Each row is a point on a landscape with many valleys, with its height.
From any point a ball rolls to the lowest of the 2 points nearest to it. It stops when none of these is lower. Distance is the straight distance between rows; heights are no part of it.
(250): [ 16 -27  23  21   3 -15 -29 -37  13   5  -6 -15  30  -3 -52 -25  15  13
 -29  42  33  40 -27 -24 -11  12  23 -17  -7 -15  -6 -51]  height 454
(942): [-29  30 -16  12  32  -2  48   0 -35 -27 -21  -4   0 -21 -23  45 -14   8
   7   5 -31 -17  39  48  42 -27 -19 -29  -5  62  11  78]  height 225
(684): [-33 -27 -58   1  70 -20  29  17   7  21   9 -49  14   6   1  16  20 -25
 -18  -1   4 -24  75  22   7  18 -18  10  12  61 -43  53]  height 215
(705): [-34   1 -39  23  24  -3  -6 -33  -2  20  23 -24 -50 -17 -19 -29 -14   1
   1 -25  20  60  -3 -59  60   3 -13 -13 -16  16  59 -27]  height 452
(521): [-23 -31   6 -18  11 -74   3  51  36  38   6 -30   7  -1  15 -23  35  31
 -25   6  16  -4  52  15  46  10 -29  -2  14  13 -51 -46]  height 122
(805): [ 38 -19  32 -32 -16  22 -17 -10   3 -18 -41  50  15  28   3  -7  -3 -32
  17   9 -24 -30 -12  57 -50 -22   5  -7   6  20  34  22]  height 561
(105): [ 31  36  15 -37 -17  22   3 -31  22  -5  28  60  -8 -34 -20  13  21  23
  18 -14  12  48 -65 -12 -50  21  20 -15   9 -47  32  13]  height 520
(185): [ 18 -42   7  11 -10   7 -11 -28 -12 -10 -59 -13  18  58   7 -15 -43 -28
  14  14 -17 -35  40  47 -30 -42 -14   1 -21  34  32  -5]  height 408
(811): [ 22  37  55 -14 -44  -1  21  18   1 -19  -9  15  -9 -18   2  19 -12  10
  -8  21 -29 -17 -22  41  38 -20  -3 -60  19   1 -21 -18]  height 787
(1173): [-10   1   3 -21  43 -22   7  37  39  14  -7 -22  31  -3 -29  32  38   6
  -3  19 -25 -44   1 111  29  32  34  13  13  16 -57  13]  height 802
(738): [ 37  37  70 -56 -17  31 -29 -40  -7 -17 -12  35  -3   7 -41  28   0 -27
 -11  36   5  10 -63 -36 -32  -2  28 -37   8  27  -3 -16]  height 467
(697): [-13  35   2  -2  24  -1  15 -32  15   5   0  27 -49   7 -11  15 -32  16
  12 -54 -17  24   1  18  24  36  -9 -27 -18  16  85  48]  height 426
(157): [ 30 -51  -4  16 -31 -33 -18 -23   6  19 -31  22  26  12  34 -42 -27  16
 -28  15 -16 -17  12  41   3 -44 -13  33  10 -11  20 -21]  height 697
(646): [ 27  12  39   5 -11  37 -16  16   6 -19  15 -58 -13  35 -26  40 -31 -50
   0  61  -1 -53 -22 -26  14   6  34   1 -19  26 -44 -36]  height 509
(278): [  4   8  -4  -3 -24 -45   2  14  22   9  14  35  -5   0  23   1 -29  35
 -14 -22 -35 -10   9  76  52  24   1  -2  15 -29   2  -7]  height 141
(239): [ 35  30  49 -43 -46  25 -16 -28  26 -15 -10  50  12 -29 -13  -2  28   8
  19 -10  22  31 -65 -36 -69 -27   0  -4  22 -38  36  -4]  height 505
(886): [  2  13 -41  -7 -25 -49   2   8  38  12  27  10 -11 -37  31  -4  23  41
  -7 -35   8  25  11 -34  14  20 -47   6  29 -64 -48 -16]  height 744
(371): [ 17 -16   8  -5  -2 -28  -3 -25  18 -10 -22  41  13   4   5  -9 -18   3
   1  13 -30  -7  -1  78  -3  -7  -3 -14  18  14  37  14]  height 576
(846): [  5  35  14   8  -9  54   8  28 -20   2   8 -21 -27  -5  36  24 -27  -8
  38 -10   6  -1 -30 -73 -26 -43 -14  19 -33 -22  20  37]  height 395
(308): [-16  39   8  10 -11  29   2  16 -66  -7  19 -31  -9 -23 -33  27  16 -17
  -6  33  14  30  -5 -57  49 -25  19 -26 -21  52 -16   9]  height 373
(555): [-42  76  -7   7  18  21   1 -23 -20 -16  36  34 -49 -35 -22  14  14  47
  16 -51  -9  41 -14 -41  39 -21 -18 -29   3 -26  53  44]  height 310
(1587): [ -6 -14  16  21 -18  10  10  30 -16  19  -1 -50 -23   6  23 -15 -60 -13
   8   6   7  -4  15 -41   9 -44 -28 -12 -26 -15  16 -26]  height 558
(1001): [-35  50 -36 -10  -5 -33  24  19 -43 -11  39 -10 -42 -34  -5   9  45  40
 -13 -35  25  28  41 -23  73  18 -14 -41  22  -9 -19  30]  height 445
(792): [-11   7   1  28 -41  16   9  51 -20 -14  -2  28  13  -4  56  -4  -1 -28
  22 -26 -19 -84  43  63 -22  -3 -17  27  -8 -31 -33  -1]  height 328
(650): [ 18   5 -19   4 -36 -44  -9  31  29  12   1   4  -6 -24  30 -10   7  27
  -7 -35  -9   1  -9  -5  32   4 -34  31   4 -95 -28 -43]  height 737
(11): [  6 -39 -32  11  11 -15  19 -44  28  -1 -17  54  20  18  51 -37 -34  28
   5 -25 -11 -15  42  20 -28 -17 -30  47  20  28  54  29]  height 631
(1541): [-13 -21 -25   8   4 -63  -5  36  50  22   5  16   2  27  46  -1  -9  42
   4 -35 -20 -21  32  55  47  46  -8  37  22 -20 -22 -34]  height 107
(59): [-29   2   1   0  -4   7  12  31 -66  -9  18 -77 -13 -11 -27  42   4 -39
   3  31   9  18  23 -32  76 -41   2 -12 -18  77 -38 -20]  height 348
(1214): [  0 -22 -14  -1 -10 -18  28 -31   9  24 -27  34 -10  -6  56 -30 -34  34
   6 -40  -6   2  31 -27 -14 -40 -37  14   0  11  81  23]  height 646
(949): [-23  22 -56  -5   8   3  13 -41  21  11  40  16 -46 -30 -18 -24  18  45
   2 -54   7  52   4 -77  48  20 -22 -26  16 -33  27  -8]  height 501
(428): [ 19  26  38  -1 -16 -24  -9  47  12   0  11  -7  -5 -14 -11  19 -13   6
 -10  -1 -32 -10 -52  59  45  26   7 -21   2 -25 -32 -21]  height 793
(566): [-30  66  29   0   4  23  10 -20 -29 -16   2   8 -31 -31 -14  20  -2  29
   9 -13  -2  30 -33 -38  28 -52  -9 -42  -7  21  48  36]  height 271
(918): [-37  23 -19  20  38   7  -1 -23  -9   2   7  -6 -55  -7 -21  -2 -16  14
  21 -34 -10  56 -16 -30  46   4  -7  -4 -22  19  75  28]  height 458
(473): [  4  28  11   0   5  45   0 -28   0 -10  35  21 -10 -17 -35  11  18   0
   0  10  13  51 -53 -28 -29  32  32 -25   1   9  29  29]  height 537
(1470): [ 25  31  57 -54 -11  48 -17  -6  -8 -35 -40  33  -1  23  10  15   3 -33
  44 -24  -7 -11 -32 -12 -80 -10  22  10   9  27  60  27]  height 530
(841): [ 35   2  19   0 -21 -44   8 -22  27  -6  -8  36  35 -34 -11 -35  12  50
 -23  19   7  37 -14  17  21 -29  -8 -23  35 -41 -28 -25]  height 506
(171): [-44 -45 -59   6  19  -2  27 -18 -46  -2  10 -42 -16 -28   1 -25  46   0
 -22  -9  33  51  37 -71  27 -10   2  -4   8  37  -6  -5]  height 526
(307): [ -2  -3  -1  10  -3 -48 -11  34   6  20  34 -36 -10 -23 -24 -16  53  -3
 -22  16  36  45   4 -18  46  32 -14 -33  19 -19 -59 -54]  height 183
(287): [-27  36 -57  -9   0  11  16   2 -25 -18  57  -2 -30 -25 -41  38  56   0
   2 -15  20  53 -13 -10  39  46  52 -24  15  16  -8   1]  height 392
(106): [-18 -51 -23   5  22   3 -15 -33  -5  -3  22  -8  28  -9 -61 -24  36  -8
 -27  40  16  36 -12  -6  -8  40  34  -2  -3  10 -15 -23]  height 432
(1044): [ 23  12  46 -19 -42  35 -25 -14 -17  -8 -26  44  21  27  30 -16   6 -36
  15 -11  10 -20 -18 -17 -69 -30  -1  30 -10 -28  33 -17]  height 507
(1199): [  4   9  17   6   5  14 -17  43  -7  15  45 -62   3  19 -31  25   3 -40
 -15  57  18 -29 -19 -27  -1  30  26  -4  -8  17 -56 -22]  height 496
(733): [ -7 -40 -73  22  71   0  28 -23  12  10 -15 -21  29  24   3   8 -17 -10
  -6   0   7 -14  71  12 -10   5 -29  28  20  60 -13  61]  height 255
(1472): [  3 -45 -23  28   9  -7 -28  -8  17  11 -11 -26  29  27   2 -21  10   6
 -13  13   8  -7 -15   2 -40  18  33  39 -23 -52 -23 -19]  height 819
(1148): [-11  39 -29 -26  -1 -14  19  55 -12   4  52 -10   8 -26  20  26  35  13
  -8  11   5 -10  18   1  13  34   5 -31  24 -17 -42  24]  height 327
(460): [-14 -42 -42  20  29 -19   8  17   9  18  -1 -42   9  24  33 -18 -29  -6
  -2  -5  -2 -15  44  -5 -16  20 -11  31  -2  -5  -2  10]  height 98
(807): [-33  66 -19  10  17  37 -15  18 -18  10  44 -20 -56 -37  -5  27  16  17
  35 -30   4  39 -27 -64  55  -7 -26 -12 -19 -18  24  35]  height 346
(1236): [-26  56 -42   2 -18 -29  13 -13 -46 -21  35 -14 -40 -55 -24 -13  48  38
  -5 -31  29  60  28 -61  73 -34 -27 -45  40 -15 -18  11]  height 422
(248): [-31  39  61 -52  23  45 -25 -41 -29 -24 -49  -2  -8  22 -43  35  -3 -15
   7  -3 -10  16 -29 -43 -13 -45   6  -8 -34 106  33  39]  height 500
(860): [ 19 -16  20  -5  -5   5  -1 -29  11   9  -4  14  20 -15  -1 -31  -2  22
 -18  31  23  30 -17 -33 -56 -37   1  -8   4 -25  10  -9]  height 473
(972): [ -3   1 -14  -4  47  37   3 -39 -21  -9  18  11  16   3 -47  19   8 -31
   6  24   5  32 -29 -10 -26  16  37  -7 -10  51  22  30]  height 556
(759): [ 23 -54  -5  35  25  16  -5   7   5   6 -49 -54  30  75 -17 -14 -43 -38
  14   8 -15 -59  30  50 -34 -10 -10  26 -14  15  -8   1]  height 383
(809): [ 44  34  44   2 -38  -7   0  -8   2 -16 -13  42  22 -36 -12  -1  19  20
  -6  25  -5  15 -55  28  -3 -10   7 -23  19 -50 -29 -31]  height 493
(1105): [  9  22  79 -33 -15  32 -27 -26 -18  -4 -24   4 -17  25 -20  22 -34 -24
  -7  31   6   2 -45 -57  -6 -40  12 -45 -14  50  11 -18]  height 453
(1408): [-43   9 -54 -27  27 -30  13  31  -1  15  48  -6 -24 -10   3  28  40   4
  -8 -24  11  20  38  16  26  69   5 -26  21  16 -29  10]  height 349
(1506): [-20  11 -48   6  15  12  -6   5  14   0  52  10  -1 -14  -1  19  11   8
  11 -17   8  23 -18 -15 -18  69  18  -2   2 -28  -9  34]  height 243
(588): [-11  -4  32   8   3  20  18   3 -37  -1  -6 -54   0  -3 -37  27 -27 -36
  -5  37  -5 -26  15   8  55 -47  -2 -41 -13  75 -20 -18]  height 319
(342): [-23 -22 -20   0  44  -4   1  53  41  14 -20 -16  48  23  -4  18  45  -6
   0  22 -11 -57  22  90 -12  26  29  49   5   1 -74  19]  height 807
(1501): [  4  31  52 -22 -22  67  16  -3 -30 -11 -23   5  -6   6  30  24 -30 -14
  18  11  11 -22 -22 -71 -50 -71  -1  -3 -21  10  12  21]  height 415
(597): [  7 -34 -21  13  37  14 -20 -20  44   8  12  11   1  21 -38 -15  -7   6
  -6  -2   1  27 -17   0 -40  64  38  22 -18 -21  23  -3]  height 367
(241): [ 35  32  54 -65 -47  49 -35  16 -26 -34 -39  45   1  30  15  -3   0 -47
  31 -16 -19 -53 -21 -17 -81 -26  13  14   3  18  25 -18]  height 518
(963): [  6  -6 -29  -6 -40 -48  32  23  11  18  17   6  13 -35  57 -18   7  38
 -20  -3  11   1  37 -31  15 -27 -50   2  45 -53 -39 -14]  height 750
(455): [ -4 -19 -21   9  27 -30   8  -6  27  12  10  -3  18 -13 -28  10   8   3
 -14  13  -9   4  15  67  22  45   7 -11  14  19 -12  -1]  height 236
(337): [ 11  26  -5   6 -17   2 -13  45  15  -1   8  22  12 -12  16  21   6 -17
   9 -12 -13 -35 -30  37 -13  41  30  38  -6 -73 -38  -4]  height 291
(724): [ 16 -16  54  15 -33 -24 -10  10   5  18 -22 -24 -14   8 -13 -20 -55  -4
  -4  22  -4   8 -14  17  42 -13 -14 -45  -3  -5  -3 -57]  height 531
(1166): [-52 -19 -34  -5  50 -37  27  52  -8  16  15 -66 -19   8  14  11  25 -27
   0 -13   8 -17  61  11  39  37 -14  -5  -5  52 -24  15]  height 180
(1475): [ 11 -25   1   3  -3  13  23  11 -11  -4 -15   8  34  10  25   5 -23 -13
   5  27 -25 -58  48  54 -21 -34  -1   2  16  27 -19  38]  height 290
(1478): [  1 -24  55 -27  -8  19   1 -25 -23 -17 -68   5   4  33  20 -11 -48 -23
  28  -4 -11 -24   9  10 -26 -66 -21 -22 -11  48  42  12]  height 431
(984): [ -8 -57 -22  18  15 -49  10 -15  16   8  10 -11  39 -17 -22 -27  23  30
 -38  39  26  21  39   0  19  -3  -3 -10  33  33 -23 -15]  height 492
(60): [ 25   6   6   5 -13   0 -30  42  13  21  11 -31 -22  10  -8  -1 -15 -19
   8   4 -12  -9 -61  -8   3  33  13  24 -30 -80 -16 -39]  height 451
(1588): [-33 -24 -42  -9  35 -38   0  21  32   9  42 -21 -18   5  12  -6  42  24
 -16 -28  25  23   5 -18  15  83  -9  11 -10 -36 -47 -34]  height 184
(34): [-10 -40 -28  28  20  -6   6 -20  14  24 -28  -7  -2  25  39 -34 -56   3
   4 -14   5   7  40 -48 -14 -23 -30  29 -14  30  61  24]  height 661
(127): [  0 -13   6   7  32  19  21 -17 -29  -7 -16 -40  28  12 -43  29 -11 -43
  -5  40  -5 -45  13  49  16 -22  -8 -20  -1  84 -28   9]  height 294
(1361): [ -5  18 -14  12  52  55  22 -20 -27 -26  -5  -9  10  12 -34  43  -1 -36
  16  19 -11  -4   4  -3 -34   0  24   4  -5  57   4  71]  height 573
(1534): [ 25  16  69 -53 -32  66 -32 -13 -21 -20 -27  -6  -5  48   4  17 -25 -33
   9  25  11 -21 -34 -70 -65 -53  23  -7  -9  23   7 -17]  height 433
(1526): [ 35  20  61 -30   0  35 -17 -28  -8 -25 -19   6 -19  45 -30  36 -24 -39
   2  32 -24  -9 -57   1 -43  25  39 -23  -7  33  16 -10]  height 483
(747): [ 43  37  66 -14 -24  19   0 -14 -12 -13 -10  20  11 -16 -19  24   0  -7
 -23  45  11   2 -54 -24 -25 -28  18 -29  27  -8 -36 -16]  height 481
(565): [-28 -36 -39   3  37 -29   2  42   3  27  36 -59   2  17  22  14  20 -30
 -15   9  25   5  30 -17  -2  39  -4  20 -15  18 -38   9]  height 143
(1086): [ -8 -11  -7   3  18 -17  29 -12  -7  13  -6 -14  31  -1  -5  19 -12 -11
  -7  33 -14 -19  27  46   8  -8  -5 -26   9  34  -7  28]  height 265
(1192): [ -9   6  35  -6  -6  -7   4  40  33   3 -15   7  13   7 -13  20  12   1
  10   1 -27 -63 -26 102  42  32  35   1  -3 -11 -39 -24]  height 798
(465): [-28 -56 -46   6  17 -43  27   0 -11  15  19 -29  15 -14  16 -22  23   9
 -32  17  26  13  56 -43  29  11 -27  -6  17  42 -25  -1]  height 508
(669): [  6 -27 -22  23 -10  -3  -6  -7  18  23 -17   8 -10  29  40 -37 -51  -8
   4 -22  -6 -13  15  -5 -28  -1 -18  33 -13 -30  61 -12]  height 676
(901): [-12   7 -35 -12  34   3  15 -46  38 -10  27  51 -21 -10 -15 -15 -13  35
  12 -35  -2  39   4  -5  -6  51  11 -12   2   3  62  35]  height 456
(1122): [-42  53   3   5   3  12  28  -8 -70 -29   0  -9 -23 -21 -25  34  11   4
  -6   7 -22  -1  17   2  74 -43  -3 -32  -6  53   4  48]  height 179
(367): [-25 -16 -62  -8  39  11   1   4  31 -22  60  -5 -16 -13   5 -10  49  10
   0 -22  17  29  -2 -33 -28  95  14  10   6 -30 -41  -2]  height 214
(859): [-25  71  -5  13 -25   7  10   5 -65 -16  18 -12 -30 -41 -34   2  30  18
   1  -2  18  47 -10 -51  74 -44   4 -41  21  25 -23   1]  height 400
(1143): [ 44  10  35   8 -39  10 -45   7  10   8 -18  16 -10   1   3  -2 -19 -14
  11 -15 -11   2 -64   3  -1   9   3  33 -27 -80  12 -46]  height 437
(1457): [ 44   8  54   5 -29  19 -12  16  -4 -24 -28  -7  25   9 -12   4  18 -14
 -10  43   8 -50 -58   2 -28 -24  38  28  -8 -46 -40 -31]  height 772
(910): [ 31 -33  12   9 -24 -19 -38 -25  11   9 -37  45  -2  32  31 -44 -28 -10
   2 -35 -25 -33  11  48 -11 -12 -17  41 -15 -13  52 -36]  height 687
(91): [ 10   6  57 -17  14  58   4 -14 -26 -28 -45  -5 -19  27  -7  38 -29 -33
  21  13 -26 -29 -21  -5 -26 -15  11 -34 -17  53  26  25]  height 499
(433): [  8 -23 -47   8 -31  -6   9   7  -8  17  10  41  37 -22  63 -29  -2   3
 -11   1   9 -28  40  -2 -26 -33 -44  47  12 -43   0  -1]  height 715
(257): [ 32  -2  33 -40  -6  27 -29 -28 -17 -30 -49  52  28  46  22 -24  14 -34
  37 -31  -1 -11   9  31 -81 -20   0  28  20  34  67  37]  height 546
(1235): [-17  26  54 -29  19  26 -17 -64 -32 -16 -34  -3 -28  -4 -52  22   3 -12
   1 -21   0  56 -41 -29  13 -37  12 -39 -15  88  63  11]  height 476
(191): [ 14  14  -5   4 -33   7 -28 -14  29   8   0  44  -8   9  26  -7 -18  -2
  16 -45  -4   6 -39  -1 -46  18   6  41 -21 -70  42 -20]  height 421
(1401): [-31 -52 -33 -13  55 -32  23  44  32  37   5 -31  28  29  33   1  41  -9
 -11  11   8 -34  87  28 -21  24 -23  32  15  38 -59  28]  height 246
(1540): [-36  54  20   3  27  23  12 -22 -44 -29 -17   2 -30 -10 -38  34   0  12
  12 -17 -40  26  -9  -5  39 -34  -8 -22 -29  59  58  53]  height 228
(1414): [-11 -30 -24  -5  19 -49 -15  26  44   7   6 -19  12  -7  -9  -4  30  20
 -26  -5   4   8   0  27  26  52  15   8   1 -31 -45 -27]  height 207
(1481): [ -8 -14  -1  24  -7 -16 -10 -27  -7  18  14 -21 -13 -22 -34 -28  -1   3
 -11   6  25  68  -6 -42  38  -8  -2 -43   4  14  19 -38]  height 423
(1019): [  9  37 -17  -2 -38  28  33  38 -18 -12  25  21   3 -31  55  11  -5   3
  12 -13  -6 -34  13 -14 -29 -15 -18  11   9 -52 -17  29]  height 326
(1360): [-31 -73 -38 -12  50 -53  -1  20  46  27  -8 -28  23  25  13 -17  53  15
 -22   6  29 -24  43  18  -7  34   6  53  10  17 -64 -19]  height 272
(1521): [ 22  10  12   4  -9  47  17   7 -25 -14 -37  46  11  17  51   1 -13 -27
  37 -21  -9 -32  36  35 -57 -26 -10  20   1  10  32  57]  height 604
(885): [-21  17  33 -12   3  17 -10 -54 -11  13  -4   3 -13 -24 -53 -11   7  12
   9 -16  29  70 -29 -48  24 -31   6 -49  -5  32  51 -17]  height 449
(96): [ 10  21  13  -6  19  48  29 -11 -26 -28 -14  23  17  11  10  33  -9 -14
  25   3 -11  -9   1 -12 -64 -21  14   9   3  22  25  77]  height 590
(883): [-44  57 -56   0  20 -30  11   1 -24 -15  28   2 -47  -9 -26  18  19  29
  -5 -41  -7  31  30  -6  89  12  -1 -31   8   7  28  45]  height 468
(1445): [ 16 -56 -39  24 -10 -32 -23 -23  38   6  -2  23  26 -15  16 -51   3  43
  -9  -1  13  -8  -8  -8 -14  -2  -1  65  15 -51   1 -36]  height 626
(226): [ 10 -43 -29  27  18 -34 -21 -20  53  17  -6  11   5  33   6 -20 -31  21
 -10 -22 -29  -7  16  41  10  34   2  43   4   3  14  -4]  height 603
(820): [-36   1 -59 -13  12 -26   7  13 -19 -16  65 -21 -46   0 -29   5  75   1
 -19 -46  23  47   9   3  52  74  33 -14  13  14 -34 -26]  height 370
(1297): [ 21 -17  15  -6 -13  19  -8 -19  -7  15 -27   6  19  27  -4 -12 -10 -22
   3  30  12 -10 -16 -19 -78 -29  11  12 -13 -11  30   4]  height 490
(75): [-23   7 -38  11  34  -4  20 -13   8  -1  12  12 -19   9  -3  20 -14   6
   8 -29 -28   3  28  25  25  36   1 -15   9  34  29  55]  height 398
(1328): [ -3 -29 -26  13   8  -6 -16 -45  38   7  22   7  -9  -1 -29 -36 -11  23
 -15  -9  14  49  -9 -29   8  35   9  -6  -5 -11  30 -37]  height 397
(677): [-53  17 -62  21  31  -1   6 -23 -34 -17  15  -3 -41 -15 -28   3  33  30
  -5 -39 -25  48  19 -12  50   7   5   9 -17  37  51  23]  height 486
(45): [ 20 -11  49   3 -43 -12 -14  -5   0  35 -19 -21 -19   2  11 -21 -50  -5
  -1  -4  10  13 -10 -28   8 -50 -35 -19 -13 -19  36 -45]  height 544
(552): [ 25  38  23   9 -11  29 -33  19   1  15  36 -35 -39   5  -3  22 -27 -24
   8  36   8   0 -57 -52  -3  21  14  -1 -20 -31 -10 -17]  height 465
(1298): [ -9 -10  19  -9  -6 -58  10  39  31  16   1 -22  13   5  -3  -4   8  32
 -31   7 -21 -17  33  75  72  -8 -18 -19  18  18 -40 -35]  height 153
(1118): [ -9  -5 -36   2  17   5  -5  -8 -23  -9  61   1  -2 -28 -59   3  58 -13
 -18  17  19  42 -12  -1   6  51  46 -22  19   8 -30 -24]  height 412
(1382): [-16  44  65 -34  24  55  12  -7 -26 -55 -68   4 -29  13 -20  52 -21 -10
  29  10 -35 -21 -12 -34 -21 -49   3 -14 -31  92  23  45]  height 516
(6): [  0 -17  -3  18 -12  -8  11  34   8  -5  -1  19  34  -8  38  -4  10  -4
  10   5 -23 -62  44 100   3 -22  -4  23  17  -5 -40  -1]  height 311
(44): [ 37  -3  36  20 -20 -14 -22  15  10  -2 -40 -16  41 -14  -4 -24  24   5
 -16  23  42 -28 -60 -15  -1 -28  21  26 -14 -75 -47 -42]  height 767
(1102): [ 28  31  63  -6 -52  30  13  29 -24 -32  -3  12 -20  -1  19  29 -12 -13
  -7  24 -17 -54 -39  14  -2 -19   9 -12   8 -16 -44 -36]  height 781
(715): [ 17 -12   3  -3  10  19 -12 -24  53  -6  -1  37  -1  29  -2 -28  -8   4
  24 -36   7  25  -9   0 -70  29  19  42  -3 -28  59  15]  height 399
(466): [-32 -28 -50  10  24 -58  11  28  26  28  10 -26 -18  31  37  -6 -25  15
   3 -23 -19  -9  42  13  34  67 -23  21   1   9 -13  -9]  height 142
(306): [  3 -42 -43  31  45  15 -16 -11  21  12  -7 -25  19  49 -24  -5 -21 -33
  15   8  -4  17  13   4 -48  54  18  23 -10   3  14  32]  height 337
(195): [  4 -49 -15  16 -14  -4   3 -23   3  17 -18  14  38   9  40 -40 -17   7
 -21  32  22 -18  37  -1 -36 -48 -20  28   6 -16   2   2]  height 706
(1547): [  0 -31 -31  25  42   3  11 -40  13   2 -22 -14  26  32 -22   0 -20 -17
   1  24  15  -1  42  13 -47   1   8  15  -3  40  19  34]  height 301
(368): [ 31 -17  38  20 -59 -21 -11  11 -15  -2 -22   6  32 -28  22 -33  11   9
  -3   4  24 -24 -21   6   3 -61 -24  38  -9 -76 -33 -58]  height 762
(516): [ 12 -20  -6  43   0  27  -7  37 -12  -3 -22 -35 -11  49  23  -8 -52 -43
  33 -23 -29 -60  35  37 -21   7  -1  21 -26  -8   7   2]  height 361
(24): [ 18   6 -21   4 -42  -9   0   9   6  22   9   2 -12 -35  41  -3 -20   7
  -5 -20   1  12  -7 -32  -7 -16 -45  14  -7 -71  10 -28]  height 730
(237): [  1   2  33   6 -12 -18   6  32 -18  15  32 -38  42 -35 -23   0  29 -12
 -19  64  37   1   3 -31  15 -11   2 -24  14   4 -71 -29]  height 414
(1553): [ 37  -9  42  15 -33 -40 -24  -1  19   6 -38  -3  18 -20  -3 -30 -13  25
 -16  23  -7  11 -25  44  42 -26  -4  -9   2 -27 -18 -52]  height 519
(212): [-18  -2   7  11 -21   3   5   8 -39  17  22 -42  12 -29 -14   5  -4   2
  -9  43  29  29  22 -58  31 -32 -10 -43   0  20 -28  -2]  height 396
(1327): [ 13 -13  -6  13  22 -11  -1   6  23  12 -22  13   2  37   8  -3 -37 -19
  13 -19 -43 -25  15  85  -4  34   9  20   4   8  11  12]  height 591
(202): [-13  33 -20   6   1 -23  40  21  -8   3  18  11 -15 -21  27   9 -25  16
   7 -11 -23 -12  22  14  34   0 -16 -25   4 -10   7  41]  height 371
(714): [-10  37   2  -2   1  15   4  10 -17  12  27 -22 -28 -24  14   7 -22   7
  13  -5   6  31 -26 -51  16  -9 -17 -20 -19 -27   8  20]  height 372
(172): [ -1   8 -24  -7   9  -3  -7   1  38   4  16  30   9 -11   1  14  14  28
   3  -9  -7  13 -19  45 -31  67  27  21   3 -50 -23   8]  height 270
(1315): [ 24  -8  -5  19 -44   3 -19  -1 -19  17  -6  49   8 -14  47 -22   8 -13
   0 -33   4 -33  11  -4 -26 -27 -43  45 -11 -70  16 -18]  height 722
(360): [-11  38   1  -6 -33  17  43  13 -19 -15  -7  22 -22 -30  53  25 -34  21
  17 -19 -19 -15   3 -24   2 -42 -24  -9  -2 -23  22  41]  height 347
(619): [ 18 -16  72 -11 -46  22 -12  -7 -30  -8 -48 -15 -12  33   1  -8 -49 -27
  14  13   0 -39 -17 -14 -23 -58  -9 -30 -26  20  22 -44]  height 450
(573): [ 42  20  54  -1 -31  37  -9  22 -17 -37 -26  20   1  18   4  20  25 -26
  -5  13 -31 -88 -46  40 -33 -15  37  18 -11 -13 -33 -37]  height 777
(1069): [ 18  47  -9 -19 -30  10  18  48   0  -2  42  12  14 -42  19  30  21   8
   5   7  -7 -17 -18  16  -7  19  -8   7  12 -72 -44   2]  height 308
(1376): [ -7 -63 -55  11  10 -43 -13 -26  64   3  -2  25  24  12  15 -37 -10  70
 -13 -25   2  -8 -13  25   8  40  11  67   9 -13 -11 -27]  height 616
(509): [  6 -19   3  10 -59 -23  15  35 -11  11  -6 -15  37 -33  44 -27   0  19
 -19  17   7 -19  24 -12   8 -52 -48   3  11 -51 -33 -42]  height 756
(1164): [ -4 -28 -35  21  31 -13 -18  28  24   5  -5 -16  34  22   2  -3  21  -4
  -2  16  -6 -34  12  37 -44  51  30  40  -1 -25 -39  15]  height 813
(1119): [  2  11   2  11  -2   8 -23  19 -14  12  40 -41 -21   8 -29  13 -11 -34
   2  26   7  22 -34 -24  29  44  17 -13 -35   9  -3  -9]  height 482
(793): [ 38   0  62 -31 -26  16 -31 -45  13 -19 -28  34  41  -9 -32 -24  24  14
 -18  33  22  37 -50 -20 -60 -25  12 -12  18 -20  12 -20]  height 491
(425): [ 20  -5  22  25 -29  32 -15  27  -9 -12  -8  26 -10  26  39  -6 -19 -41
  31 -41 -22 -59  16  46 -25   8   1  36 -20 -21   3 -13]  height 343
(1138): [ 17 -56  -2  14  11 -33 -17 -44  22  -1 -24  -8  44   9 -27 -38   7   9
 -36  44  10  12   8  17 -13 -16  13   1   9  14  -9 -17]  height 472
(519): [ 17 -14  -9 -12  -1  17  20 -30  10 -12 -34  73  19   5  45 -18 -15   6
  23 -17   1  -8  17  23 -50 -25 -10  19  18  13  62  50]  height 617
(1354): [-21 -32   1  -9  36 -69   5  53  26  30  26 -36 -19   1  15  -8  69  16
 -26 -16  45  23  29 -19  28  38 -22  -8  -9 -15 -70 -54]  height 152
(115): [-13  25 -41 -12  17  32   6 -45  20 -11  52  36 -30 -41 -22 -10  20  35
  13 -33   6  57 -11 -37   9  35  14 -36  17 -19  32  15]  height 480

For each start below, name the point where the ball stops.
(1138) | (1588)
(1478) | (1588)
(1173) | (860)
(202) | (1588)
(1105) | (1122)
(509) | (860)
(1214) | (860)
(1445) | (860)
